Each row is a point on a landscape with many valleys, with its height.
From any point a ball rolls to the lowest of the 2 points nearest to it. It stops when none of these is lower. Distance is the straight distance between rows; heights are no part of it.
Z_54: 0 -6 -1 -4 -6 4 -6 -2 6 -1 10 17 -12 3 5 -5 10 -3 -10 6 -1 12 2 2 15 0
 18 -1 3 -5 1 -7 3  height 37.7
Z_779: 2 6 4 0 -8 -1 3 -6 4 6 -15 2 3 10 6 -6 -19 -9 -9 -18 11 -15 -2 2 0 -2 6
 -10 5 -6 -17 3 -14  height 46.1
Z_600: 18 14 -8 -10 15 4 -9 7 -5 -3 -1 -15 -3 0 -4 -8 -6 4 -2 -3 -2 7 -7 23 10
 -14 3 0 0 11 11 -4 4  height 45.2
Z_585: 1 1 6 -12 12 2 3 0 -8 9 3 3 -4 -6 10 8 -2 5 -8 6 -11 -17 -9 6 1 1 6 0 -7
 3 23 10 1  height 53.6
Z_819: 13 13 11 3 -8 16 -1 5 7 1 -12 3 4 -14 -4 3 3 -12 1 -2 -13 -5 -14 7 0 -3
 9 -4 15 18 6 -2 0  height 29.5
Z_923: -1 3 -3 -5 -3 5 -6 10 -16 9 11 -17 -1 6 -2 8 15 -2 7 -11 -1 10 -8 -3 3 6
 15 14 20 -8 -1 11 -3  height 38.6
Z_232: 4 2 -5 9 4 -2 -2 -7 -8 -7 2 -13 -10 -9 -6 8 3 9 7 0 0 15 -12 -3 -7 5 -1
 7 -2 -2 -9 1 4  height 28.6
Z_509: -4 15 5 -10 3 -5 0 -1 16 8 4 1 -14 7 -7 2 13 5 -2 0 7 -6 -4 1 -4 -10 0
 -3 9 -7 13 1 3  height 51.0
Z_471: -1 11 -9 4 2 -6 -14 0 12 -2 7 15 2 -9 -16 -9 7 7 -1 -3 0 -4 2 -3 -8 16
 -9 15 -2 3 3 3 6  height 35.3
Z_824: 9 -11 10 11 0 12 -3 3 -1 -4 -8 -6 9 -4 15 6 -14 -12 -2 -9 -7 3 4 2 12
 -13 2 0 -2 -2 -1 11 3  height 45.1
Z_212: 16 9 -7 -20 -2 13 -10 0 -6 -1 -5 5 -1 12 13 -3 -7 -2 -1 9 -4 -8 -4 3 0 3
 3 -6 -10 3 5 6 -12  height 52.4
Z_350: -1 9 -2 -3 -5 -7 13 15 -6 19 1 -14 0 1 -1 -7 -8 -10 -7 -13 -2 7 0 12 -10
 -3 11 -1 -7 -12 -11 -13 -3  height 35.2
Z_876: 1 8 2 6 -5 2 4 0 -13 -1 -8 -13 3 18 11 2 5 -16 -9 -5 4 -6 -4 -5 13 -25
 11 -12 14 -3 2 -12 -12  height 42.5
Z_625: 1 10 1 -9 -1 12 -7 -6 9 -3 4 10 -4 9 13 -8 -8 4 -5 23 2 -7 9 4 -5 14 -3
 -3 -13 -8 9 1 -9  height 51.3
Z_684: -5 9 0 -12 0 -2 -2 -7 12 5 -5 11 12 -5 20 -5 12 6 -9 4 3 -9 4 -2 12 2 -9
 11 2 -6 14 12 -9  height 51.2
Z_330: 2 0 6 6 -9 20 0 8 -5 6 -4 -13 13 -7 22 6 -5 -17 -5 1 -18 -3 4 -5 8 -7 6
 -1 5 9 9 2 8  height 43.2
Z_842: 15 -7 8 6 -17 14 -7 6 -7 -18 -9 10 -15 0 12 1 9 -12 13 0 6 -2 -8 -4 7 -8
 6 -16 2 -13 -11 -6 -18  height 58.6
Z_950: -6 0 3 -20 12 2 12 9 1 3 2 0 -7 -2 -11 -5 1 16 0 10 3 -4 -12 2 -7 -4 11
 -11 -11 0 -1 -2 4  height 37.8
Z_752: -7 -11 -8 10 -3 21 -17 -7 14 -1 -5 1 8 14 16 -3 4 -12 6 0 2 -2 14 -4 1
 -17 -18 -5 1 -9 6 -14 -13  height 35.7
Z_195: 9 12 0 11 3 2 -9 5 7 3 -21 -14 11 4 9 8 -13 -15 -2 -15 11 -9 -10 11 5
 -12 -4 5 9 1 10 -1 -2  height 53.7
Z_223: 13 20 -7 5 -3 -7 -8 -6 16 -2 -4 -12 0 -2 9 3 -3 -11 -3 -1 7 1 -4 6 0 -7
 -6 7 -3 -4 6 1 -4  height 52.7
Z_972: -11 3 -1 5 4 6 9 0 -11 3 5 -7 -7 4 -16 4 -9 10 -13 -17 7 13 1 -5 6 5 21
 -2 8 -1 -11 2 11  height 24.7
Z_265: -2 0 8 8 3 15 -2 4 -4 3 -5 -5 8 8 -10 5 -15 -8 -2 -11 11 3 3 5 1 2 17 -9
 15 2 -8 8 10  height 28.8
Z_831: 2 6 -6 6 -4 4 3 -4 -6 -6 -2 -17 10 -2 1 8 -3 17 13 22 5 10 -11 -12 -14
 13 -4 6 -4 -2 -6 2 11  height 24.5
Z_131: -5 4 -9 -10 8 -7 -9 -2 22 12 0 -4 -18 6 -2 -2 -9 5 -8 0 -3 1 -10 11 -2
 -11 2 1 5 -8 11 -2 12  height 52.2
Z_693: -7 2 -16 10 -14 -7 6 -13 7 1 -1 -5 -9 8 18 0 1 -8 -3 5 -1 -4 1 -13 8 -2
 -7 -2 7 -7 0 -7 3  height 49.9
Z_349: 0 6 -13 2 3 4 -8 4 -14 6 1 -12 5 6 9 1 0 9 12 -1 -17 -4 -7 3 -19 27 -11
 20 1 -1 10 -4 0  height 1.3
Z_643: 9 9 -4 -3 4 0 -9 -2 -6 1 -12 -4 -15 4 0 11 -10 -13 -3 -4 -5 0 -3 15 -13
 14 14 1 11 5 -6 3 5  height 42.7
Z_14: 13 -9 6 -10 -11 -2 4 4 5 -15 -19 28 -7 -4 -7 -21 -4 3 2 15 8 -4 -2 7 9 5
 13 -13 1 8 -5 -7 -1  height 26.5
Z_856: 4 8 2 4 -12 -3 2 -1 7 -15 -7 1 4 -7 2 -3 -7 7 15 29 11 3 -5 -9 -6 5 -1
 -5 -3 1 -11 -3 7  height 20.5
Z_364: 0 6 -10 -14 1 9 -13 3 7 5 -1 13 -5 10 6 -9 6 -1 -23 -3 5 9 1 11 20 -3 17
 11 -4 -2 1 12 -4  height 40.0
Z_687: -5 -21 10 3 -1 -1 9 4 -4 -13 13 8 4 1 -14 0 16 10 15 5 6 22 5 -8 10 -6
 -2 1 -3 -4 -6 6 5  height 61.9
Z_931: -5 -1 -5 -5 0 6 3 4 7 3 -13 9 6 -7 11 -11 -15 -6 -10 5 4 -10 8 7 1 6 1
 -6 -10 4 -3 -7 5  height 48.7
Z_624: 9 6 -6 3 7 -4 -14 0 -5 -1 3 0 3 3 3 1 -2 4 -11 -6 14 10 5 -2 13 -2 15 4
 -6 -3 -2 13 0  height 42.2
Z_35: 7 13 3 -6 -12 2 5 2 6 1 -11 17 1 -3 9 -5 -11 -17 -5 -7 1 -12 3 -1 -4 14
 11 -12 -2 -3 -5 4 -5  height 47.5
Z_556: 4 -12 0 10 -8 18 -12 -5 -2 -5 -6 7 -6 2 17 -8 1 -5 -5 -1 -6 -5 0 -9 9
 -19 -3 -17 1 -3 7 -18 -10  height 38.3
Z_774: 0 6 -7 3 -5 -2 1 11 -7 15 5 -14 -1 8 7 -6 -6 -6 -11 -2 2 10 4 6 10 -17
 21 -8 -7 -1 -1 -11 1  height 38.0
Z_802: -13 -20 -17 -6 3 -8 2 1 0 1 1 -4 0 1 -7 -22 -14 9 2 -4 -7 -1 13 7 -4 6
 -24 13 -14 2 -4 -10 3  height 18.7
Z_52: 5 3 -2 8 -17 -2 4 -16 5 -18 10 5 10 0 -9 -1 -14 6 -6 5 -1 10 7 5 -9 13
 -8 8 -8 5 -16 -5 5  height 18.3
Z_823: -6 5 -6 -1 3 -10 -8 -6 -2 1 -6 12 2 -9 -2 -6 0 3 -3 5 4 -7 -5 1 -9 14 -4
 19 15 19 -4 2 -4  height 37.5
Z_357: 11 -1 3 0 -2 19 -9 0 -6 -11 -12 6 -4 6 12 3 -12 -1 -1 12 -6 -19 -17 -3
 -6 12 0 -15 -9 5 0 21 -11  height 53.4
Z_307: -8 -7 -3 -14 11 -6 6 1 -7 5 3 10 -12 12 0 4 6 12 -4 7 1 0 -1 -10 -3 -5
 12 -5 -7 -11 -1 12 0  height 35.6
Z_124: -1 1 4 -10 15 -4 10 11 0 7 2 -8 7 1 -21 -12 -3 13 11 1 6 -2 -2 -1 -22 -7
 0 -14 -8 9 -2 -7 1  height 39.7
Z_55: -1 -13 7 -5 4 0 -3 -3 2 -3 -10 4 -2 -15 12 9 2 -1 1 -5 -3 3 1 3 8 -10 7
 6 2 -6 -3 8 3  height 46.7
Z_206: 7 -5 -3 -7 22 -9 -4 -5 -11 14 -4 -8 -7 0 5 12 -1 0 9 3 -8 -16 -8 3 -14 5
 3 2 6 6 13 5 9  height 54.7
Z_688: -5 7 9 8 -9 17 2 -5 0 -4 -10 0 5 18 8 4 1 -11 2 -10 0 -21 -6 -18 0 -2
 -11 -13 9 -1 0 9 -14  height 55.0
Z_919: 4 -10 7 3 21 -5 -17 3 11 4 -2 -3 -4 2 1 5 -8 -14 17 -1 4 -8 7 13 -3 2 1
 0 12 16 10 6 17  height 57.4
Z_496: 1 -3 9 12 -19 5 3 7 1 -8 -13 10 3 -9 12 -3 -1 -2 4 2 4 -5 1 -16 2 -2 -3
 -15 -2 0 -20 10 -7  height 56.9
Z_650: -5 10 -3 -9 -4 13 6 2 -1 9 6 5 4 6 -4 6 8 -4 7 6 -16 -14 -4 -13 -14 13 6
 2 13 7 15 6 -2  height 34.0
Z_921: -7 -10 0 6 -8 -9 5 7 0 -15 10 -1 4 -2 -14 0 8 16 13 18 0 24 1 -22 -7 3
 -3 0 -8 -8 -11 4 9  height 62.9
Z_807: 21 9 15 2 -3 -5 5 7 -3 -6 -1 2 -4 -23 -8 5 -6 -4 -5 -10 -14 -1 -2 10 -17
 1 3 -13 -8 17 0 -4 -10  height 62.0
Z_474: -2 -13 5 -2 6 -20 3 3 8 -5 6 16 3 -7 -3 -2 11 4 14 14 -11 -9 8 -4 -3 17
 -13 4 -7 2 14 7 0  height 40.2
Z_57: -7 4 -1 18 -4 7 -6 -20 0 -10 -1 -13 -3 20 10 3 5 -4 -15 11 14 5 10 -8 -5
 -8 -23 -11 0 -17 6 -13 -2  height 30.5
Z_827: -6 2 11 5 -11 15 12 3 9 -12 -8 9 21 2 4 0 4 -5 3 -2 7 -8 6 -11 6 -1 -11
 -12 7 4 -2 12 -10  height 55.9
Z_170: 0 12 8 -1 -11 8 11 -7 -4 1 2 2 8 -13 -6 8 10 -9 -1 -9 -11 -9 -14 -9 2 3
 7 5 19 13 8 7 -4  height 31.8
Z_915: 17 13 17 -1 -7 16 -1 13 1 3 6 -3 0 -5 -5 9 16 -3 11 -1 -6 3 -13 6 2 -7
 15 -6 7 3 6 -2 -4  height 26.9
Z_809: 8 -10 4 -1 6 4 -8 12 1 -1 1 5 -11 -12 -8 3 -12 -7 -7 -8 -8 9 -1 18 -6 -2
 12 -9 -10 7 -8 7 8  height 60.0
Z_968: -6 8 -5 12 4 1 6 3 -18 4 13 -14 5 9 -15 2 -1 13 -11 -15 4 11 -4 -13 4
 -11 15 -2 2 11 5 2 11  height 20.8
Z_569: -10 -11 -4 4 -3 -16 12 -13 2 -2 -13 -1 -11 -17 0 -6 -14 -2 -6 3 -4 -10 6
 8 4 -3 -15 11 7 9 2 -14 18  height 28.1
Z_467: -3 11 9 9 18 -6 -7 2 -5 7 -14 -12 12 2 -1 7 -12 -8 -4 -19 15 -10 9 14 -6
 -9 -5 -2 5 3 2 2 -1  height 52.6
Z_772: -6 -2 9 6 -2 2 7 -8 12 -7 2 7 3 -6 -5 -4 11 -2 1 11 6 3 -2 3 21 -6 0 5 5
 11 15 -1 8  height 36.3
Z_512: -8 9 -5 0 -5 14 3 -11 2 0 10 -13 9 9 -13 -4 -5 8 -4 -4 2 7 -9 6 -20 -3
 -15 14 1 5 5 -10 0  height 15.5
Z_250: 14 12 -11 -4 -4 3 6 -10 -10 -1 -14 -6 -2 4 15 2 -5 -4 0 6 -1 -8 -15 8 19
 -9 5 12 18 4 3 -8 -6  height 37.1
Z_748: 2 14 -11 -14 -8 2 5 -3 7 -6 -10 19 6 3 5 -8 4 -2 -9 2 10 -6 8 -8 5 10 5
 -3 0 -1 -10 14 -6  height 48.6
Z_72: 11 19 3 -2 7 5 -3 9 -5 5 -1 -8 -4 -16 -4 -7 5 2 -14 -5 -2 1 -5 21 24 -17
 1 9 -3 8 19 -7 1  height 43.4
Z_310: -3 2 2 12 -20 -5 15 -9 -7 -10 14 -4 7 -9 -21 -2 0 6 8 2 -1 9 1 -4 -13 17
 -10 7 3 11 -8 -13 6  height 12.5
Z_658: 15 0 9 3 1 -2 -1 8 7 -8 -12 5 -7 -28 -6 6 -9 -6 -2 3 2 -1 -3 3 -12 1 5
 -9 -19 5 -10 9 -4  height 61.1
Z_421: 4 -6 7 5 0 -9 7 -5 13 -1 7 1 7 16 -7 9 1 -2 17 -1 5 -3 9 3 -19 10 -10 -6
 2 6 9 -2 0  height 45.8
Z_560: -9 -6 3 4 -13 2 -11 -5 7 -3 15 10 -12 13 -10 -3 9 2 -2 4 6 19 8 -7 14 -4
 7 -1 10 -6 -8 -4 16  height 35.1
Z_598: 7 -13 -2 -4 -10 -5 -1 7 5 -5 14 15 6 -7 2 -8 5 2 11 8 -21 -2 9 -9 4 10
 -1 4 4 14 13 2 3  height 38.2
Z_767: -7 -2 -8 -11 -6 -2 -2 10 -10 14 9 -4 3 8 11 -1 1 -11 -4 -19 -7 4 8 -16 3
 1 5 7 -2 -11 -6 1 -7  height 43.1
Z_843: 2 -5 -9 -2 9 -9 6 -5 1 -3 -17 -12 -3 -7 13 -1 -14 2 4 7 3 -11 -4 15 17
 -9 -11 9 1 9 4 -7 13  height 31.4
Z_191: 0 0 13 -9 14 -3 1 7 0 3 -5 10 9 -18 11 -1 11 7 -4 8 0 -8 -5 3 9 6 -4 10
 -11 1 23 16 -8  height 52.5
Z_888: -3 -1 14 0 -8 1 25 -6 -6 -12 2 1 12 -7 -20 2 2 4 8 -4 1 5 -5 4 -7 14 -2
 -1 5 6 -13 -2 -6  height 18.1
Z_157: 0 8 2 -2 12 5 3 3 -7 3 -5 -4 -11 -13 -1 -6 1 10 -11 15 6 -9 -5 24 28 3 3
 12 -1 2 11 -2 10  height 41.4
Z_678: 15 -7 -6 1 4 0 -5 -16 -7 -13 -9 0 -7 -3 13 6 -11 2 2 12 -2 -6 -6 11 23
 -4 2 5 13 6 5 3 -2  height 34.7
Z_371: 3 5 9 6 -4 16 1 -4 -11 -3 -8 9 1 8 14 3 3 -2 -4 1 -7 -14 -17 -16 -2 -11
 -2 -23 -3 2 4 17 -19  height 54.2
Z_953: 14 -2 14 10 -20 -1 6 -1 5 -16 -11 11 -11 -11 12 8 3 -10 -3 -5 2 -6 -6 -8
 9 5 3 -15 0 -5 -24 -5 -16  height 57.7
Z_214: -19 -7 -17 -5 3 4 11 5 2 14 0 -8 -1 0 -8 -17 -6 8 -5 -3 -5 -1 5 -1 -6 3
 -5 6 -7 0 -10 -11 20  height 23.5
Z_253: -7 -2 8 -8 11 -3 4 -7 18 5 -5 -11 11 12 -1 8 7 6 9 5 7 -4 -1 8 -19 -6
 -21 -2 -3 -6 11 -8 8  height 47.7
Z_640: -4 3 0 -3 7 -29 7 2 4 11 2 -6 0 10 -11 4 5 -7 -6 -17 12 -9 8 7 7 -6 -4 1
 0 -11 7 -8 -7  height 49.0
Z_278: 2 -11 3 1 15 -1 -9 7 1 4 5 4 -1 -12 0 6 -7 -6 4 -1 -11 0 7 8 -4 4 9 -2
 -4 18 8 0 17  height 58.7
Z_947: 5 10 7 -4 -11 -1 -2 4 -10 7 -11 -10 0 18 11 1 2 -12 -5 -14 2 -6 -8 -1 1
 -18 7 -17 1 -14 -8 2 -19  height 44.2
Z_866: 10 -16 -4 8 -10 6 8 0 3 -11 -13 8 5 -16 9 -8 -11 -6 -3 8 0 1 4 7 30 -4 2
 -4 0 12 -7 -10 10  height 31.9
Z_611: 4 0 0 -13 -10 0 13 5 4 -5 -5 17 0 2 -2 -9 3 7 10 28 6 -6 -5 -5 -6 3 5 -7
 5 2 -6 -4 -3  height 23.7
Z_840: -10 -2 6 8 -3 0 5 -9 -2 -10 5 -4 -1 -4 -25 -13 -2 16 0 1 3 7 -11 3 -15 6
 -14 12 -4 8 -7 -17 9  height 18.0
Z_308: 5 15 -5 1 7 -12 -17 3 -11 3 1 0 -7 -8 0 -2 2 -9 2 -7 4 -1 3 12 -11 16 3
 15 5 13 -1 -6 -1  height 40.1
Z_305: -3 19 -5 -3 -10 -19 3 -20 18 -6 -5 -4 1 0 12 6 0 -6 -8 4 5 -7 -1 -5 0 1
 -18 13 6 -8 4 -4 2  height 51.4
Z_798: 1 5 12 -5 6 1 -2 0 9 5 8 9 3 2 6 5 5 -4 -10 -2 -3 -2 9 -17 -6 -6 1 -23
 -14 -14 0 15 -11  height 41.6
Z_268: 4 2 20 -1 -3 10 19 0 -4 -8 4 -5 7 -4 -6 10 9 5 11 4 4 10 -2 3 -2 -11 4
 -8 5 0 -1 3 -6  height 23.1
Z_300: -2 5 2 4 5 -6 10 10 -4 12 -2 -21 3 5 7 -2 6 -5 -4 -1 12 -5 2 1 16 -29 11
 -9 1 -3 4 -12 2  height 40.4
Z_37: -4 0 -5 -12 -8 -4 0 4 9 7 15 18 6 4 -5 -3 14 9 2 -1 -17 -6 9 -18 -6 18
 -4 4 12 8 7 12 -7  height 36.1
Z_128: -1 -21 0 -7 11 -4 -4 -6 8 -1 -4 -9 -1 -18 2 7 -9 5 1 5 -12 0 -1 2 -1 5
 -13 9 -7 -3 5 6 -3  height 44.3
Z_462: 8 -1 -2 -3 -1 20 -3 10 -2 9 9 -2 -2 -5 12 -2 8 -3 -5 0 -21 2 -1 -2 9 -14
 3 6 5 8 11 -6 -1  height 41.5
Z_763: -5 -2 -2 -6 5 18 1 3 -20 8 6 -13 -10 17 6 16 9 2 10 -1 -6 13 -7 -2 -3 1
 14 2 6 -7 0 1 -1  height 35.9
Z_113: -1 4 -2 -5 16 -19 -7 5 8 14 -6 -14 1 -1 -2 0 1 -6 5 -18 14 -1 1 5 -13
 -13 -9 1 -1 -6 3 -2 1  height 50.7
Z_607: 13 1 0 -5 12 1 -5 5 -3 -6 -1 3 9 -8 -11 -5 -6 0 16 -1 3 -3 5 0 -19 -4 0
 -11 -6 20 -9 3 0  height 41.7
Z_419: -7 -24 12 -7 -10 8 15 4 -2 -6 2 9 -2 -7 -1 -7 14 -1 14 7 10 10 4 -1 13
 -12 10 -6 0 -6 -9 -7 1  height 60.8
Z_404: -8 4 -2 11 13 -39 2 9 -10 9 5 1 4 1 -18 3 2 9 -3 -22 15 5 8 1 10 -3 3 -4
 -3 -6 -1 -6 -1  height 47.0
Z_806: -9 -1 9 7 16 -3 5 0 -3 0 -3 5 -4 -7 -20 -1 2 9 -2 4 11 4 -4 14 15 3 12 7
 6 2 8 1 15  height 39.0
Z_229: -4 -25 3 0 11 -17 3 1 -2 -3 0 7 -7 -15 -19 8 -6 3 9 5 11 7 4 14 -4 7 -12
 9 -13 2 -17 2 -1  height 65.7
Z_448: -17 1 -9 4 14 -5 -10 5 -12 14 -2 2 -6 -3 -8 -3 -3 3 2 -14 0 5 -2 5 -14
 24 4 18 5 -9 -17 2 6  height 21.7
Z_793: 8 3 -11 1 -10 -3 -11 -10 11 -3 -7 -5 -18 13 9 3 -20 -18 -10 -9 -4 6 -5
 20 -6 9 7 5 6 -11 -13 -6 5  height 45.0
Z_927: -6 2 -1 15 -1 20 -18 -9 9 -4 -4 -6 4 29 16 4 7 0 -9 -6 13 -1 8 -4 -1 -13
 -21 -15 -2 -11 10 -11 -9  height 33.2
Z_627: -20 -8 -11 6 10 -4 -2 6 -6 11 -2 1 3 -5 -6 -8 -1 9 6 4 1 3 -2 0 -12 14
 -3 7 -9 -9 -13 -1 21  height 26.1
Z_173: 0 11 -1 13 2 -5 -11 3 3 -6 14 0 6 -17 -11 -1 9 15 2 -3 -1 14 -4 -4 6 8
 -2 9 -9 -7 2 3 1  height 32.4
Z_87: -5 -19 5 0 14 -12 4 -9 9 -9 1 7 -1 -17 -2 11 3 6 2 15 -3 -1 0 -9 1 3 -8
 6 -11 2 6 18 7  height 42.4
Z_787: -7 -2 -2 3 -7 15 -8 -3 5 -4 2 5 -3 20 -7 4 -2 -4 5 2 9 5 -1 -6 1 -1 15
 -9 16 -1 -13 3 13  height 32.0
Z_430: -14 1 -5 5 -17 3 15 -7 5 -1 4 -4 7 -5 10 -4 7 -7 0 13 -2 -1 8 -20 9 7
 -10 12 7 -5 -7 -3 4  height 48.5
Z_271: -5 -8 -14 0 -10 9 -11 2 2 15 14 11 -14 -1 9 -5 18 -4 -13 2 -15 7 5 -9 11
 -11 4 9 5 -2 12 -14 -4  height 39.9
Z_781: 6 -13 11 2 9 -17 -7 -3 1 -19 6 0 4 -11 -19 2 2 7 15 13 12 4 5 5 -13 8
 -18 9 -4 1 -2 1 2  height 66.9
Z_513: 10 -8 10 1 2 -2 14 -11 -4 -9 -1 -11 -1 -11 -6 8 -16 -9 1 -15 -13 -4 0 12
 -13 -7 -7 -9 -4 11 1 -6 -7  height 63.0
Z_651: 8 9 4 -10 -2 1 -3 6 15 -2 10 11 15 -3 6 -8 3 -3 -6 -5 -7 -2 10 -5 -6 0
 -8 -7 -14 1 11 8 -16  height 39.8
Z_370: -3 -13 1 7 4 1 -3 16 0 -5 9 1 5 -12 -7 2 3 12 19 14 -6 13 5 -11 -10 16
 -1 -2 -22 -5 -1 4 4  height 63.9
Z_105: -5 -1 -11 -14 12 -7 -11 0 -14 14 4 4 -12 3 0 3 2 -2 4 -13 -4 -4 -5 2 -11
 10 0 17 3 -12 -7 12 -3  height 16.5
Z_322: 4 10 -9 8 11 -26 -10 7 -13 10 6 -13 1 6 -8 -5 -1 10 -10 -18 16 5 2 -3 20
 -11 15 5 -4 -3 6 0 -5  height 44.7
Z_353: 18 -15 0 0 -13 -8 8 -5 5 -16 -2 17 -5 -5 1 -11 -4 3 2 7 4 6 8 4 14 3 5
 -2 -6 6 -8 -8 -9  height 29.1
Z_487: -5 2 -4 -12 7 1 5 5 5 5 6 13 4 1 10 -11 -3 5 -14 18 4 -12 12 0 7 7 3 -8
 -26 -12 6 6 5  height 50.0
Z_525: -11 0 0 -3 -13 15 5 5 -5 12 9 -5 7 1 14 5 16 -9 1 -11 -19 11 12 -19 -2
 -2 -5 1 9 -11 -7 3 -17  height 45.3
Z_9: -5 3 3 12 -4 2 -5 -24 1 -19 4 1 -10 22 8 8 3 3 -11 18 8 9 9 2 0 2 -11 -9
 -8 -18 -3 3 2  height 27.0
Z_69: 1 -10 4 3 2 6 -8 0 11 -5 8 -1 18 -3 -12 -1 -3 1 19 -4 6 7 11 0 -16 2 -7
 0 4 17 -2 2 5  height 43.7
Z_889: -11 -12 -5 6 7 -17 1 -15 3 2 -1 -6 -1 -1 -11 -8 -10 3 0 2 -12 -7 3 14 3
 9 -20 15 -2 5 8 -10 11  height 24.2
Z_117: -7 13 -16 -2 0 -5 3 7 -20 13 7 -14 8 13 -4 3 10 -1 -4 -18 -2 4 0 -18 4
 -1 8 13 11 -11 -6 5 -7  height 41.0
Z_838: -1 -2 9 14 -17 4 7 -6 10 -10 -10 11 0 -3 6 -12 1 -9 -3 2 8 -8 -2 -5 27
 -12 -1 -3 6 4 0 -11 4  height 34.1
Z_533: -10 -2 -8 -12 0 -1 -8 -2 27 6 4 2 -15 -4 -15 -1 1 2 -3 -11 -9 3 -10 -1
 -6 -7 -8 16 12 8 5 -6 10  height 53.5
Z_180: -4 -2 1 1 25 -10 -15 -1 -8 10 1 -5 -3 9 2 13 -2 -4 15 -8 7 -11 -4 6 1 -6
 -6 8 14 10 16 9 8  height 56.0
Z_546: 1 -26 -3 3 8 -9 0 13 0 1 6 5 -1 -11 -21 -4 -2 13 5 14 2 18 3 2 -10 12 -1
 5 -20 -5 -12 9 -2  height 64.7
Z_346: -8 5 13 -10 5 -4 -2 -15 16 0 6 -8 -8 8 12 12 10 3 2 6 5 -6 2 1 -4 -8 -12
 -7 -1 -11 11 3 -5  height 49.5
Z_165: 3 -6 -17 0 4 -6 5 -1 -17 6 10 -7 -10 13 -13 -2 -13 8 -7 -8 6 12 1 -2 -1
 0 20 -1 -8 -5 -19 -7 7  height 28.7
Z_164: -2 5 4 -7 -5 -1 3 9 9 -5 13 17 10 3 -3 -1 9 2 -10 -13 -11 0 16 -12 -14
 17 -12 -1 -4 1 0 17 -15  height 38.1
Z_39: -2 1 -4 14 11 -8 2 10 -20 11 7 -11 -1 -2 -15 7 -2 7 1 -14 -12 0 -13 -3
 -9 -4 8 -9 4 9 5 -3 12  height 15.8
Z_246: 9 10 -15 -15 11 -2 -12 9 -7 18 4 -11 6 8 12 1 1 -1 9 2 -5 -1 -4 5 -12 10
 -4 15 -2 -8 6 6 -6  height 9.8
Z_905: 1 -5 -7 4 10 4 -2 8 -18 14 9 -13 -5 6 1 1 -4 6 4 -8 -22 2 -17 4 -10 5 -2
 11 -2 1 7 -9 4  height 9.6
Z_507: -3 -5 -1 13 -9 7 10 -8 -13 0 4 -5 1 9 12 1 12 -11 0 -5 -3 -3 10 -9 10
 -30 -3 -18 7 1 1 -22 -11  height 40.5
Z_841: 3 -19 11 6 -11 5 0 2 6 -11 -4 7 -9 -4 3 2 7 -6 16 4 5 3 5 -3 1 -20 6 -26
 1 -7 -11 -13 -11  height 59.6
Z_737: -12 -3 0 -7 5 12 8 -9 -17 -2 3 -2 -12 5 -1 13 4 6 2 5 -1 7 -5 -5 -4 -4 5
 -5 2 -14 -11 14 -6  height 32.9
Z_524: -3 9 -2 -8 -9 -17 5 -6 9 -8 -13 14 10 -10 8 -7 8 6 -13 9 9 -2 9 -9 3 25
 -10 10 -3 -7 2 15 -7  height 49.8
Z_545: 1 -7 0 5 -12 -5 0 -25 2 -20 13 4 0 18 -4 4 -17 2 -8 13 3 7 8 0 -1 11 -14
 -1 -15 -6 -6 1 -5  height 22.7
Z_508: -11 4 -5 3 -7 11 10 11 3 10 8 -7 9 0 -1 6 18 2 4 0 -9 5 5 -19 3 -5 -7 -2
 4 -4 -6 6 4  height 46.9
Z_848: 1 6 -6 1 3 -4 3 10 -14 9 6 -2 3 4 -11 -10 -10 7 -4 -10 -5 4 -3 10 -7 11
 11 -2 -17 -7 -17 -18 0  height 32.3

For each start below, name the point where the ball stops.
Z_600 | Z_856
Z_195 | Z_349
Z_131 | Z_737
Z_793 | Z_856
Z_507 | Z_310
Z_824 | Z_349
Z_72 | Z_856
Z_305 | Z_737
Z_300 | Z_349
Z_533 | Z_737
